Each scene shows the same named points in several views. A view is turned or mirrored, and shifted as a whole, has a little noise and may leave points out.

Scene 1
View 1
K_166: [-18   1  30 -28  -3  11  16 -21 -22  19   3 -50 -26 -10 -23  -5  -6  19
  45   0  51  23  10   1 -14  -8   9   0 -17  -1 -34  -7  12  39  -4  28
  31 -16  18   4  45  -7 -19]
K_3: [ -3  23   3   4   5  17 -16 -26 -22  12  -5 -21  -3  -9 -32   6  16  -7
   3 -10   5 -15   8   2  -5  -5  10   0   4 -11   5  -3  -1   3  -1  11
   9 -14  27  18   0 -25   2]
K_313: [ -6  18   6  -6  -4  11   2 -19 -21 -19  10 -11 -17 -21 -39   7  22  -1
  16 -10  10   8  -3 -13 -14   2   4   9   5  11 -28   8   2  17  17  21
  33 -32  -4  30  30  -7  -8]
K_856: [  5  24  -4  11  -3  18 -17 -29 -23  15  -9 -16  -6 -11 -24   7  23 -14
  -4 -11  -2 -21  14  -3  -4   3   7  -1  10  -8  22  -2  -5   0  -6   2
  14 -12  28  19 -15 -29   5]
K_654: [  6  30  -5  13  -1  21 -20 -27 -24   4  -5  -8  -1 -15 -31  10  27 -16
  -9 -12  -8 -22   9  -4  -6   2   5   3  13  -5  20   3  -5  -4   1   5
  15 -16  22  27 -12 -28   7]
K_421: [  8  25  -2  13  -2  16 -20 -23 -20   8  -6  -9  -2 -15 -25  10  27 -17
 -10  -9 -11 -23  12  -1 -13   3   4   5  16  -7  19   4  -7  -7  -3   5
  16 -13  23  22 -11 -31  11]
K_160: [ -5   9  20 -10  -4  10   0 -18 -14   2   5 -26 -17 -16 -26   1  10   2
  20  -3  17   5   7   1 -18  -1   4   8   4   1 -23   8   3  15  -2  23
  27 -20  11  16  27 -13  -5]
K_928: [ -8  18   3 -10  -5  23  -1 -31 -32  14  -3 -28 -16  -7 -33   4  12   3
  19  -9  26   0   8  -7  -3  -3  10  -5  -9   2  -1 -16   3  26   3   8
  25 -18  22  21   7 -20 -10]
K_606: [-18   9  22 -16  12  19  -1 -29 -27  18  -1 -41  -8  -5 -43   0  -1  10
  29  -7  32  10   4   7  -2 -18  16  -5 -18 -12 -28  -8  11  23   1  25
   8 -17  23   5  27 -13 -14]
K_854: [ -1  -6  48 -12 -15  -7   6  -6   0  25   1 -49 -26 -22  14  -6  -6   6
  25   9  23  -3  21  17 -39   6   4  17  14 -18 -15  15  -2   6 -28  30
  36  -1  25  -4  34 -22   1]
K_786: [  0   2  59   7  18  -5 -26  -3   7  25  -5 -44   9 -17 -10  -5  -4  -8
  -1   9  -9 -21  19  40 -27 -11  13  20  14 -49 -15  29  -5 -31 -35  38
 -10   8  37 -10  16 -27  17]
K_66: [ -9  10  18 -15 -10  14   6 -25 -23  20   1 -39 -20 -11 -19  -1   5  10
  30  -3  35   7  11   1 -14  -1   7   1  -4  -1 -14  -7   4  29  -6  16
  31 -14  22   9  24 -17 -14]
View 2
K_606: [ 10  35 -15 -28  -5 -44 -17 -40  41 -11 -22 -15 -14  19  34  -5  38   2
  -6  64  17  20 -10 -19  -4 -18  59   8  29 -26  12   2   4 -21 -22  15
  20  -7  16  -2 -14 -15 -16]
K_166: [ -2  45 -24 -43  -1 -30 -13 -61  47  -5 -13 -13 -26  14  20  -2  50   0
   1  76  39  27   0 -19 -10  -6  58  14  34 -25  32   2  13 -33 -14  21
  14   9   5 -15 -17 -25 -15]
K_160: [ -1  29  -4 -21 -11 -23 -12 -39  30  -6 -11 -18 -11  -4  20   4  17  13
   5  60  20  19  -2 -19 -16  -7  50  19  12  -7  19   1  -6 -25  -5   9
  -1   2  10   1 -21 -16  -7]
K_654: [ 13   4  -8   1  -9 -20 -20  -9  20 -23 -19 -30   7  -4  27  -3 -19  35
 -15  33  -8  -5 -13 -11   1  -4  38  15  -7   1  -8  10 -20  -6   3  -8
  -5  -8  25  34 -21   2  -1]
K_313: [  2  31   8 -24 -14 -21   1 -36  26 -11  -5 -16  -7 -13  33  12  -8  31
   5  63  25  28  -3 -19 -10  -9  40  24   5   5  22 -20   0 -27  -5  15
   7   2  16   8 -24   3   0]
K_928: [ 14  30 -22 -28  -5 -36 -15 -37  43 -26 -19 -17 -11  14  33  -4  16  20
 -17  52  18  10  -6 -10   6  -7  49  12  22 -13  10   2   6 -12 -13   8
  20  -2  19  16 -14  -8 -14]
K_854: [-21  20 -17 -13  -6  -7 -27 -50  19  17 -14 -30 -18   2 -13  -1  47 -15
  22  59  24  17  -4 -21 -35   3  60  18  12 -26  25  37 -23 -40  10  -2
 -36  10  -8 -22 -24 -48  -8]
K_786: [ -4  -2   6  16 -11 -34 -39 -17   2  22 -34 -31  -5   2   3  -9  40 -30
  17  42 -26   7 -25 -23 -34 -30  70   8   0 -29  -9  43 -43 -26  -9 -12
 -38 -23   5 -17 -23 -36  -9]
K_421: [ 11   2  -9   2 -12 -18 -23 -13  18 -18 -18 -30   5  -4  20  -3 -13  31
 -13  32  -7  -5 -11 -10  -1  -3  37  14  -8   2  -6  16 -21 -10   3 -13
 -12  -6  21  28 -21  -4  -1]
K_856: [ 12   5 -19  -2  -6 -20 -27 -15  23 -24 -20 -32   1   5  19  -7  -8  30
 -17  31  -5  -8  -9 -11   2   0  40  12   0  -4  -8  20 -18  -7   5 -13
  -5  -7  21  29 -19  -5  -5]
View 3
K_160: [ -4   7 -16  10  -3  -4   7  -2  -9  -1  17  -8  -6   0 -17  13  21   1
 -13 -25  19   7 -14  -4  -5  14   9  -1 -28  -5 -14  20  18   2 -21  -5
 -11   9  -8 -28 -25 -19  -7]
K_856: [ 15  28 -38  16 -21  -1 -22   3 -24  13  20   4  10 -14 -14  19  34   6
   7 -25  32  -4  14  -4 -37  38   3 -10 -23   2  16  27  21 -13 -42 -14
 -18  20  -6 -23 -35   4   6]
K_313: [  8   2 -29   9 -16  -3   1 -15 -26  -5  24 -19 -13   5 -12   7  12   4
 -28 -30  34  18  -2  -7   3  28  24  17 -29 -15 -14  35  30  -5 -15   9
 -19 -12 -25 -18 -17 -19  -5]
K_654: [ 16  26 -46  13 -27   1 -23   1 -25  19  18   1  15  -2  -5  15  34   9
  -1 -27  33  -4   5  -1 -28  38   6  -2 -23   7  23  41  22  -8 -44  -8
 -20   9 -18 -23 -29   0   9]
K_421: [ 14  22 -39   8 -27   0 -23   2 -23  24  17   1  14  -4  -2  14  32   9
   0 -23  27  -6   3  -3 -32  33   6  -5 -21  10  25  39  16  -8 -46 -10
 -19  14 -20 -24 -28  -3  13]
K_66: [ -3   7  -2  13   2  -9  13  -2  -4 -15  18  -8 -12 -15 -23  14  15  -3
  -7 -29  22  10  -4  -6 -13  13   9  -7 -27 -16 -28   6  17  -9 -13 -11
  -9  17   1 -28 -29 -19 -10]
K_854: [-11 -13  24  -4   0 -15  13   8   7  23   8  -8  -4   4  -7  12  10   9
  -3 -10  -2  -2 -18 -12  -4 -19   7 -20 -21  -1 -19   9  -6   1 -21 -14
  -4  33  -1 -35 -11 -44   1]
K_928: [  2  24 -28  22   0   0   6   0 -13 -24  19  -6  -7 -16 -26  19  28  -8
  -6 -32  30  12  -2   1 -14  30   5   1 -32 -15 -19  13  27  -8 -21  -7
 -14   7   0 -28 -38  -2 -12]
K_786: [-26  13  -9  -6   0  -3   9  19  18  40   4  10  22  18  17  17  37   7
   2  -4 -21 -19 -57   9   5 -13 -16 -14 -30  30  15  34 -15  20 -53 -16
  -9  21 -10 -50 -23 -35   9]
K_3: [  4  25 -36  12 -12  -1  -9   2 -15   4  18   1   8  -6  -9  17  35  -1
  -1 -23  24  -1  -9   1 -21  29   0  -3 -28   5   8  28  20  -5 -38 -10
 -17  10 -10 -29 -35  -3   1]
View 4
K_3: [ 36  16  18  -6  30  23  15 -22  24 -32  12  23  -4  10   8  -4   1  -3
  17  -6   0 -16   5  10 -20  18 -16  21  -6   2  10  20 -15  21   9   3
  -6  33   0  10   4  -4  11]
K_606: [ 20   2   2  -2  25  -5   0 -22  15 -37   0  30 -35  29  -1  10  11   8
  23 -19   1 -21  22  -2 -23  -9 -36  12   8   2  19  -8 -35  14  -8  -4
  -5  49   0  -3  -2 -29 -14]
K_928: [ 28  16   5   5  29   4  -1 -24  12 -40  14  33 -18  22   6  16   4   3
  23  -7  -3  -9  21  -5 -20   7 -24  21   0   1  -1   5 -26  23  -7   2
 -10  44   7   4  -3 -15 -14]
K_856: [ 41  22  22  -3  35  33  22 -27  21 -34  21  22   8   6  12  -4  -5  -6
  15   1   4  -7  -1  11 -23  23  -9  22 -14   2   6  34  -6  26  15  11
 -10  28   0  16   8   4  13]
K_66: [ 15   2  12  -1  35   4   1 -19   9 -39  17  31 -20  32   3   4   8  13
   7  -1   4 -12  21   1 -27  -3 -28  16  -2   1  15   0 -40  16 -14  14
  -8  42   2  19  -2  -6 -30]
K_654: [ 47  26  27  -8  29  37  18 -25  27 -35  16  19   9  -6  20  -6  -6  -9
  15  -2  -6  -7   1  15 -14  32  -4  28 -16   0   3  27  -8  24  14   5
  -8  31  -2  14   6   9  21]
K_166: [  9  -7   6  -1  29 -11  -9 -17   9 -42   0  31 -41  40  -1   7  16  16
  10 -14  -1 -20  32  -1 -26 -17 -39   9  10  -1  20 -21 -53  11 -21   1
  -6  51   0  11  -7 -21 -37]
K_313: [ 29  13  26 -12  18  15 -11 -25  18 -52   7  25 -21  -3  28  -9   7   3
   5 -11 -19  -4  24   4  -4  23 -10  29  -7  -3   4 -23 -47   6 -21 -10
 -11  45  -5  24 -11  11 -12]
K_854: [  5 -22  28 -17  45  19  23  -7  11 -33  10  21 -18  40  -4 -29  10  18
 -19   0  16 -26   7  28 -38 -17 -27   5  -5   5  45   1 -51   1  -8  32
  -9  34 -15  46   7   5 -26]
K_786: [ 26 -21  30 -33  40  31  50  -8  35 -24 -14   6 -15  27  -8 -44   5  -5
  -5 -26  14 -49  -9  46 -38 -13 -33  -3  -4   6  69  15 -20  -2  27  14
  -2  24 -30  20  19 -17  26]
K_160: [ 21   0  22 -11  27  15   4 -20  18 -42   6  24 -22  16  13 -11  10   8
   2 -10  -4 -15  16  10 -14   6 -20  18  -5   1  18 -13 -45   9 -11   5
  -8  41  -6  24  -5   2 -16]
K_421: [ 44  22  30 -11  31  40  24 -23  26 -35  18  20   9  -3  19 -11  -5 -10
  10  -3  -1 -10  -2  16 -18  28  -4  25 -16   0   9  30  -8  22  13  10
 -11  28  -2  22   6   9  18]

In a view up to two points have been moved. Name them for each view, in the order of its rows, or write none.
view 1: K_928
view 2: K_854
view 3: K_160, K_856
view 4: K_166

Scene 2
View 1
K_44: [  2  -5 -14 -19 -26   9  -4  14   9   0   6 -15  18  15  45  17  41  36
  27  24  11  -5  -9  16 -12  -3   3 -23   3   2   8 -22  -8  -1  11 -17
 -18   3  16 -29  26   7 -37]
K_597: [  2  -7 -33  -2   2  43  -9  20 -38  -4  -7  17  31  29  -4 -11 -25  27
 -14   0  -4   2 -12   7   3 -35 -16 -21 -16  -3  -1 -27  24 -19  12   3
  -1  -3  11  38 -27  35   0]
K_410: [ -4   5   4 -29 -23  11 -14  12   7 -26   5  -8   7  15  45  14  31  29
  20  29   5 -22 -16  14 -16   4   7 -31  -3  11  -7 -19 -26  -2   5 -18
   1  -4   2 -37  26   5 -25]
K_716: [  1  39  56 -68   1  18 -22  15 -30 -89 -14  37 -16  37  59  18  15 -17
  -6  30   4 -54  11   7 -11  -4  19 -34 -11  64  16  -2 -34 -27  20  -5
   0 -17 -23 -48  17   7  18]
K_380: [ -4  15  26 -49 -18   7 -16   8   6 -56   0   7  -7  23  58  18  39  13
  17  34   8 -40  -6   8 -19  11  17 -41  -3  40   4  -8 -38  -9  12 -18
   0  -6  -1 -59  37   3 -11]
K_315: [ -2   4  -8 -22 -28   6  -4  16  12  -8  10 -21  16   3  41  11  36  37
  28  23  12  -4 -15  15 -16 -10   9 -23   1 -10  -2 -26 -18  -3   4 -17
  -8   3   9 -34  28  10 -35]
K_187: [-11   9   2  -4 -12  28 -24   7 -10 -29   3 -15  16   3 -10 -16 -21  32
   7  14 -13 -19 -34   6  -6 -16   7 -35 -11 -10 -51 -30 -27  -3 -24  -5
  31 -15   0 -11   4  23   9]
K_702: [  2  -5 -27  -8  -8  29  -5  22 -22   6   2   0  28  17  15   1  -1  29
   2   8   0   2 -13  15  -1 -27  -8 -20 -11  -9   2 -28  15 -13  14  -3
 -10   4  15  19  -9  24 -19]
K_60: [ 30  20 -20 -20  11  33  15  46 -68   7 -23  32  29  34  29  14  -2   1
  -9 -11  21  28  32  17   4 -49   0   6  -7 -10  65 -24  57 -44  58  17
 -43   3  12  27 -35  22 -30]
K_32: [  3  38  32 -30   0  29 -14  23 -43 -55 -14  14   1  17  20  -5 -15   0
  -5  12   3 -21   1   0  -8 -23  14 -26 -15  12  -8 -14 -17 -18   2   4
  17 -19 -14 -17  -2  16  13]
K_436: [ 18  19 -18 -17  17  46  -1  42 -80 -10 -23  39  29  38   5  -3 -31  -3
 -26 -12   5   9  13   5  10 -53  -4  -6 -16   1  35 -21  48 -44  37  22
 -17  -5   8  46 -49  33   4]
K_511: [  1  32  27 -32  -3  24 -16  22 -37 -56 -10   6   1  17  22   5  -6   5
   0  13   1 -21  -5   5  -9 -18  14 -27 -11  12  -8 -19 -23 -16   4   0
  15 -14  -9 -23  -1  16   8]
View 2
K_716: [  7 -20  15   0  -6 -10  -8  28  -9 -23 -11  41 -42  15 -88  23  -1  21
  -4   9   5 -16 -51  61  76 -24 -68  13 -34 -30 -19   7  -8  12 -18  44
   3 -16 -24 -19   4 -59 -35]
K_187: [ 10 -45  33  29   3  -2 -15  35  16  10  30   2  -2  28 -35  15   7 -42
 -46 -21   2   9  22 -14  22   5 -14  20 -28  20   1  -6  24 -39 -49   4
  10 -33  -2 -14   3 -23 -41]
K_315: [-27  -8 -13  28  11  13  -8  24  10 -16   9  -3  -7   4 -19  33  19  17
 -14 -20  15  23 -14 -11   7 -18 -42 -14 -12  -6  47  31   8 -22  20  22
  23   4  14 -11   3  -3  -2]
K_511: [  6 -20  20  15  -6  -5 -11  21  -2   3   9  23 -14  21 -50  17   9 -10
 -15  -1   8  -8 -11  27  33 -15 -40  19 -15  -2  -8   4   8 -17 -26  16
  11 -10  -9 -12  -3 -31 -32]
K_702: [-17 -35  -1  12  -8  -6   3  18   4  -1   5 -13  29   2 -15   4   9  -9
   3  -9  15  11  10 -26 -13  11   4  -6 -30  -5   9  18 -18 -29   7   6
   3   3   6 -20 -12  13 -26]
K_436: [ 11 -34  16 -12 -44 -40   9 -15 -29  23 -14  17  65  15 -37 -37   1 -21
  36  40  12 -43  10  25 -11  20  29  27 -15 -25 -64  -4 -55 -32 -10 -11
 -26  32 -16 -19 -46  -3 -54]
K_32: [ 10 -23  24  14  -7 -11 -12  16  -2   5   9  25 -12  24 -52   9   1 -14
 -17   1   5 -12  -7  27  35 -15 -35  24 -19  -1 -17   0   2 -20 -26  14
   3 -12 -11 -14  -6 -27 -38]
K_380: [-15 -18  -1  14  10   8  -7  37   4 -32  -3  18 -37   7 -62  38  12  24
 -14 -14  10  15 -41  26  51 -27 -69  -8 -26 -19  22  21  11   2   5  48
  15 -10  -6 -16  11 -33 -11]
K_60: [-10 -10 -11  -4 -34 -27  11 -18 -29  17 -16  12  70   3 -15 -23  11   1
  49  36  22 -24   2  12 -27   3  13   7  -2 -35 -30  21 -55 -29  25  -4
 -18  46   0 -12 -46  15 -31]
K_410: [-17 -19  -5  19   9  13  -6  31   9 -19   5   5 -15   5 -35  32  15  16
 -14 -21  14  19 -19   0  21 -20 -41 -13 -23  -8  34  23   9 -12  10  32
  20 -10   4 -15  10 -12 -15]
K_44: [-31 -13 -22  22   8  12  -6  21   4 -19  -1  -9   1  -6 -22  24  18  20
   0 -21  16  26 -17 -14   0 -14 -36 -19 -16 -14  42  33  -4 -17  28  25
  20   9  12 -16   4   8  -6]
View 3
K_702: [-22  24 -14  -2 -16  -2  34 -12  12  26 -27  -5 -12  29  20   3  -7  -6
  22   2  -9   3 -32  -7 -28  -3   8 -29  14 -42   4  14 -15 -17   3  -5
  12  -4 -10  -7   3  28  17]
K_511: [ 15   2  -6 -20  20   1   1 -22  10 -18 -15 -25 -69   4   3  -5  -4  18
   5  -9  14 -36 -31  -9  -7   9  21  -2   5   7  11  18  -1  -6 -15   1
 -16 -10 -34   5  15  31   6]
K_32: [ 28   2  -3 -21  31   5 -16 -27   9 -24  -9 -28 -78  -6   5 -11  -2  28
   8  -3  22 -47 -36  -5  -3  14  31   1   5  13  12  22   4  -4 -24   6
 -31  -7 -37   3  18  36   5]
K_315: [-14 -19   5 -12   7 -16  48 -36  15  30 -23 -27 -26  24   0   4  -2   8
   7 -14 -11  -3   0 -29 -23  -9 -24  -6   0  -2  30  32   2  -4  21  15
   0  -9  -9  18  -7  -5   3]
K_60: [  7  38 -19   2 -33  -7  -5  -6  12  33 -45  34  19 -16  44 -16  -4  13
  33  61  -4  -5 -77  -7 -16  10  38 -23  -2 -50   6 -39  -3   5  -4  25
   1  19   6 -29  -1  39  46]
K_410: [ -5 -15   2 -14  16 -15  37 -29  16  20 -15 -40 -45  20   1   3  -6   3
  10 -16 -10 -11   2 -23 -17  -4 -13   0  10   8  35  33   7  -3  20   7
  -2  -8 -20  20  -4   1  -1]
K_716: [ 50 -14  -9  -8  34  -6 -26 -10  19 -26   2 -45 -88 -27   4 -10  -1  19
  10   3  14 -43  -7   4  17  20  42  25  24  54  57  21  34   7   5  12
 -31  -3 -53  10   6  13   1]
K_44: [-12 -12 -11  -6   1 -21  44 -26  18  39 -26 -24 -17  19  10   8  -5  -4
  10  -3 -13   5  -2 -28 -25 -11 -24  -9   5  -7  34  22   5   1  28  18
   2  -8 -14  11 -13  -6   8]
K_597: [ -8  36 -25   3 -16  -1  34   2  11  18 -26  -9 -23  24  24   8  -7 -18
  22  -4  -9   0 -50   8 -17   1  27 -26  29 -43  11  18 -18 -12   1  -6
  12  -5 -20 -11   6  43  26]
K_187: [-19   7   2 -23  15   8  39 -28   3  -9 -14 -43 -69  50 -10   8  -7  -3
   2 -46   6 -16 -20 -16 -26  -9   1 -28  16 -24 -12  46 -31 -21 -24 -23
  -5 -25 -24  10  25  38  -6]
View 4
K_32: [-18  -7  25   8  -6  29   6  17 -11 -29  14   5 -11   4  29  40 -23 -24
  -2  12 -30   8 -14 -61  24  16 -22 -15  27 -11 -44   2  24  -9   0  21
 -35 -27  -3  24   2  -8  18]
K_702: [-23  -4  50   5 -32  -1  -9   7 -12 -24  23  -3  15 -29  21  10 -23  12
 -12  -7 -26  -7  -5  -5  45 -38   5  26   2  10   0 -18   2   9  -4  11
 -12  -9  16  -6  10  15 -20]
K_60: [-20 -18  51 -24 -25  31 -55  15 -19 -52  57   6   2  13  -3  -6  -3  16
 -22  10 -17 -37  10 -45  70 -61  10  38   2   1  18  54   3   3   6  10
 -28 -49  31 -38  11  26 -10]
K_597: [-30   3  56  -3 -39   8  -9  -2 -16 -34  26   4  17 -35  16  10 -41  28
 -23   7 -27 -19  -8 -22  47 -32  -6  30   3  24 -20  -8   5 -12   8 -13
 -22 -27  -1  11  13  12 -17]
K_511: [-10  -6  20  12  -3  24  10  18 -10 -24  17  -1  -6   0  32  41 -17 -28
   2   9 -33  12 -11 -56  17   9 -16 -17  26  -8 -38  -9  19  -2  -7  27
 -32 -21   0  21   5  -8   9]
K_44: [ -3 -10  31  28 -16  -4   8  24  -5 -13  20 -11   0 -14  27  32   1 -28
   7 -20 -32  10 -10  -5  38 -32   7   3   7   1   9 -43   5  46 -25  52
  -3  17  36 -16  -1   3 -25]
K_187: [-32   4  37  15 -23  -1  26   8 -18 -13 -10  -3  31 -48  45  32 -34   9
  -7   8 -29  20  -9 -15  10  14 -17 -19  17   8 -47 -47  13  -7  -4  16
 -21  -8  -3  40  18 -11   0]
K_410: [ -6  -9  22  31  -8   2  18  24  -2  -9  16 -11  -6  -9  32  41  -8 -40
  13 -14 -28  16 -18 -20  22  -8  -3  -6  17  -1 -15 -46  12  36 -23  48
  -7  12  23   7   2  -3 -11]
K_380: [  1 -13  13  41   2  15  24  23   1 -10  26  -9 -41  14  30  63 -13 -72
  25 -17 -32  23 -27 -44  21  -2 -13 -21  24 -13 -18 -35  18  38 -27  53
 -10   9  14   8 -11 -10  -2]
K_436: [-28  -7  54 -35 -29  45 -49   2 -26 -63  56  13  -8  10  -2  -5 -32  26
 -29  27 -16 -40   7 -67  61 -39  -6  39   3   8 -12  61  12 -26  19 -21
 -49 -69  -4  -6  12  17  -4]
K_315: [ -6  -9  25  27 -10  -6  11  29  -7  -6  12 -11  14 -16  37  35   2 -24
   9 -16 -28  21  -4  -3  24 -18   0  -6  11  -2  -3 -43   5  39 -18  55
  -3  17  37 -11   7  -3 -14]
View 5
K_436: [ 18 -13 -10  10  14   8  23   1 -25 -54  66 102   7  35  36  25  23  38
  32  12  36  19 -43  23  42   5  -7  34 -14  33  21  -2 -30  -3   2 -68
 -12 -18 -30   3 -12  -6  23]
K_410: [  2   2 -23 -13  35  29   7  -2  28   8 -34 -25   4  -3 -14 -17 -15 -35
  -4   9 -36  16 -11  -7 -20 -25  -7   2  -5  10   1  25 -23  -5   2   0
 -12 -19 -21  44 -10  12 -15]
K_187: [ -8  18   2 -40  50   0 -30  18  32   8  -1 -12   9  14 -26 -37 -24 -13
 -20  12 -15   8 -42  39  13 -20 -17  13   9  30 -10  15 -15 -10 -10  -7
  21  22 -22  24 -27   9 -16]
K_60: [ 15 -14 -34  27  -7  21  40 -23 -26 -56  52  77  15  25  24  35  44  14
  23   2   9  25 -10   9  32  16  -7  22 -15  33  31   9 -32  -3  12 -42
 -33 -31 -20  10  16  -9  18]
K_32: [ 13  -1   6 -18  57  11 -21  18  10   1  -4  24  -7  19   6 -15 -19   0
  14  29   1   7 -35   3   9 -16  -4  15   0  23   4   3 -32  -4 -22 -33
   4 -27 -33  41 -23 -10  -1]
K_511: [ 13  -2  -2 -19  55  22  -8   8  21  10 -28   4  -8  10   1 -17 -23 -14
  15  20  -9  16 -31 -10 -12 -30  -4  10  -3  12   2  16 -27  -2 -13 -27
   1 -28 -32  46 -27   4  -6]
K_716: [ 35 -23   7 -22  71  41  -1  17  14  20 -54  23 -22  10  23 -12 -32 -17
  47  36   2  11 -28 -43 -33 -44   2  17 -14 -10   1   5 -43   6 -23 -49
  -3 -72 -41  65 -37   3  -1]
K_597: [ -4   5 -18 -19   4   5  15  -3   5 -30  33  38  19  18  -3 -10   7  12
   2  -4   9  15 -41  45  24  -5 -16  23 -11  31  -1  13  -8 -12  17 -34
   9  22 -13   7 -24  17  -1]
K_702: [ -8   4 -31  -9   0  11  23 -10   8 -24  19  15  20   6 -11  -4  19  -5
  -7  -9 -13  19 -21  34  13  -2 -13  15  -4  28   4  19 -14 -14  18 -15
 -10  13 -11  16  -8  11  -3]
K_44: [ -6   3 -38  -3   7  28  24 -17  20  -6 -27 -25  13  -8 -22  -8   4 -39
  -6  -1 -41  19   2  -1 -16  -9  -3   5  -8  15   5  28 -18  -6  20   3
 -20 -14  -8  37   2  12  -8]
K_380: [ 13 -10 -15 -17  43  42   9   0  27  22 -59 -26 -12  -3  -6 -18 -24 -39
  21  20 -27  14 -15 -27 -39 -39  -1   3  -8  -7  -1  19 -36   0  -5 -17
  -9 -48 -30  58 -19  11 -11]
K_315: [ -3   9 -34  -5  21  24   8 -13  26   0 -23 -40  10  -3 -24  -9  -2 -39
 -13   5 -42  21   4   1  -8 -13  -4   2   0  17   1  25 -22  -8   9  13
 -19 -12 -14  40   4   8 -14]

In a view up to two points have been moved. Name them for each view, in the order of its rows, or write none.
view 1: K_436
view 2: K_187
view 3: K_32, K_597
view 4: none
view 5: K_511
